Each scene shows the same named points in several views. A view is turned or mirrored, shifted and resized as a whole, has a little noise and may leave points out.
In the rows, 128 means zero.

Scene 1
View 1
z374: [133  69 131  78 163 127  78 104  91 154 155  63  74  53  84 145 203 154
 166 104 133 161 133]
z982: [131 106 159 111 131 103 104 113  85  80 144  97  95 138  94 122 141 144
 131  99 138 159 112]
z321: [117 116 199 114 139 162  95 172  74 131  89 123  86 113 139 148 139 231
 121  82 104 193 142]
z283: [134 102 164 133 117 118 128 124  89  85 137 103  78 130  85 106 152 163
 124 104 120 174 104]
z561: [122 114 164  62 166 108  41 119  69 108 141  83 126 130 121 164 135 146
 156  81 162 152 138]
z646: [152  94 150 168 158 109 133 132  79  84  73 170 103 123  98 128  99 165
 132 115 135 194 116]
z397: [112  57 164  75 165 114  85 101  85 150 163  83  63  57  94 158 197 149
 146  97 127 168 141]
z850: [142 106 141 113 147 129  88 129  83 113 120  94 102 110  95 129 150 167
 155 101 138 170 120]
z872: [114  95 199 123 142 123 110 140  73 105 112 136  81 123 117 144 133 183
 117  91 117 193 129]
z438: [133  74 152 115 175  98  93 108  74 109 121 127  99 100  89 149 138 135
 153 105 150 185 123]
z949: [122 153 200 128 101 149 117 171  81  79  95 119  94 167 145 120 113 225
  93  83 102 166 129]
z134: [144 116 161 138 141 141 130 154  88 109  70 144  86 105 138 138 120 215
 110 105 108 164 148]
z882: [145  98 155 150 155 114 107 133  73  89  94 143 111 134  87 125 112 157
 150 106 144 201 105]
z988: [157  88 128 145 163 121  99 126  80 108  99 124 107 106  74 123 136 154
 169 114 146 197 106]
z771: [167  99 124 165 151 118 147 131  93  95  69 155  90  95 105 123 117 179
 126 125 125 165 132]
z27: [135 128 167 119 141 125  91 144  74  87 102 117 115 149 119 133 113 179
 133  92 137 170 124]
z159: [140 146 181 149 117 155 131 176  83  91  61 144  95 143 149 124 103 237
  97  95  99 170 138]
z660: [111  90 181  83 151 120  84 122  79 125 142  95  80  99 117 156 161 168
 130  87 126 165 140]
View 2
z374: [104 116 148 185 167  57 153 150 107  93  41 141  88 190 173 117 109 143
  64  75  42  97  65]
z771: [136 184 138 125 153 160 107 118 114 182  49  70 175 141 134 103 120 179
  88 153 117  54 153]
z27: [ 88 115 146 140 108 181  77 147  89 166  93 109 169 140  93  92  82 141
  60 113  76  90 141]
z438: [106 134 120 165 167 116  98 172 101 149  65 113 135 174 127 129 117 136
  96 125  77 136 127]
z159: [116 135 157 112  79 218 117 108 103 194 110 111 213 119  79  41 102 161
  58 139  86   3 162]
z988: [103 148 142 154 157 130  70 129 150 163  62 100 129 165 135 138 113 151
  78 127 101 107 140]
z397: [114 112 126 178 170  59 171 174  91  98  66 153 110 190 150 103 127 134
  93  85  33 107  70]
z949: [ 98 112 155 104  62 206 105 120  89 169 136 117 211 111  64  41  83 152
  62 103  64  27 139]
z646: [124 167 123 127 149 172  75 136 128 197  81  82 180 143 104 114 123 157
 102 162 116  92 171]
z134: [128 147 148 134 119 183 141 122  97 180  76 112 188 142 110  59 118 161
  66 146  85  22 149]
z561: [ 68  80 144 190 129 147  88 193  42 131  65 136 129 173 115 107  66 113
  43  90  42 144 109]
z882: [101 143 130 139 141 159  60 140 135 178  90  98 159 151 104 124 110 147
  90 136 101 112 156]
z321: [103  98 157 153  99 176 149 128 122 170 112 167 175 157  93  44 123 130
  56 130  52  23 140]
z283: [110 143 132 106 120 115  93 127 116 129 110  89 161 132 108 105  96 166
 103  80  77  87 101]
z850: [ 94 122 152 154 133 128  95 135 110 138  68 114 132 159 131 110  91 148
  59  96  70  92 112]
z872: [112 120 124 136 121 152 122 152 114 163 123 137 179 151  86  76 127 135
 104 127  64  80 136]
z660: [102 101 134 169 136 115 144 171  80 126  86 150 140 172 117  84 112 128
  79  96  38  97  98]
View 3
z771: [126 159  89 147 115 128 123 119  93 172 168 129 123 137 130 111 138 166
 109 127 142 113 111]
z159: [136 114  99 151 112 115 142 107 141 183 204  82 115 135 167 122 149 172
 104 126 154 131  96]
z660: [122 120 121 119 111  79 146 132 115 127 145 118 107 115 157 124 124 121
 109 126  97 137 138]
z988: [120 175  96 139 107 121 125 127 105 167 157 126 127 125 131 127 120 120
 107 138 119 116 151]
z982: [150 155 108 137 118  99 150 147 122 134 141 119 118 107 159 129 108 128
 106 135 136 116 132]
z134: [123 122 101 140 112 111 132 110 117 168 184 107 112 138 152 113 149 166
 108 123 133 130 104]
z374: [106 147 124 117 122  74 108 138  95 125 120 147  77 112 150 118 125  98
 121 132  89 133 157]
z646: [132 159  86 146 105 134 147 122  99 176 174 115 149 134 125 121 123 157
  99 128 135 114 124]
z397: [111 125 125 113 118  67 132 141  85 119 121 140  87 109 145 116 117 108
 114 125  84 135 151]
z850: [125 158 109 134 115 101 125 131 125 146 152 122 110 118 155 128 126 118
 112 137 118 125 141]
z27: [139 147 104 137 107 111 149 125 147 149 173 101 134 123 162 131 129 137
 103 135 130 125 125]
z283: [146 146 105 148 123  99 144 146 105 160 150 111 101 105 154 129 106 132
 105 132 150 116 133]
z882: [132 164  93 142 104 125 148 128 113 169 168 111 145 124 135 130 116 133
 100 134 128 116 141]
z561: [132 154 120 112 105  89 147 132 158 102 143 122 137 118 169 132 126 108
 110 138  92 133 143]
View 4
z872: [111 105  90 157 132 125 141 148 160 117 127 146 132 133 161 149 100 147
 184 119  87 141  82]
z646: [105 119 140 154 147 114 149 188 106 109 163 122 129 141 133 173 109 174
 184  57  97 179 123]
z949: [124  86  66 200  92 110 159 172 123 104  97 187 142 170 130  91 147 159
 190  92  62 115  58]
z882: [108 112 127 145 149 121 133 190 121 123 156 125 122 131 135 178 107 160
 153  59 105 137 116]
z850: [145  93 133 127 161 126 110 159 115 116 133 141 101 112 147 142 107 135
 122 105 123 115  95]
z982: [123 111  81 122 155 126 130 137 135 139 121 142  92 139 149 152 132 151
 114  82 142 129  76]
z988: [125 106 149 130 170 121 108 179  99 117 164 124 104 104 135 180  89 148
 132  82 122 132 117]
z283: [109 115  70 146 146 110 127 132 102 133 136 159  90 127 133 155 112 157
 137  90 130 140  60]
z438: [125 113 134 104 178 136 120 150 155 127 146 109 104 115 169 181  95 140
 133 102 132 147 115]
z397: [146 103 112  89 186 140  92  82 167 124 127 135  82  81 194 156  69 111
 124 190 147 137  72]
z561: [164  82 123  94 165 155 117 161 200 128  93 120 110 137 184 128 138 116
  93 110 128  81 104]
z27: [135  91 111 151 133 127 140 182 139 115 116 144 126 152 144 128 137 150
 147  77  95 112  96]
z321: [138  76 112 182 113 122 129 163 146  87 116 169 149 123 158 106  94 130
 202 153  52 110  77]

Which points are out of place in each view (at most two, in the order of its rows)? Write none if all are in place.
view 1 | z660
view 2 | z872
view 3 | none
view 4 | z850
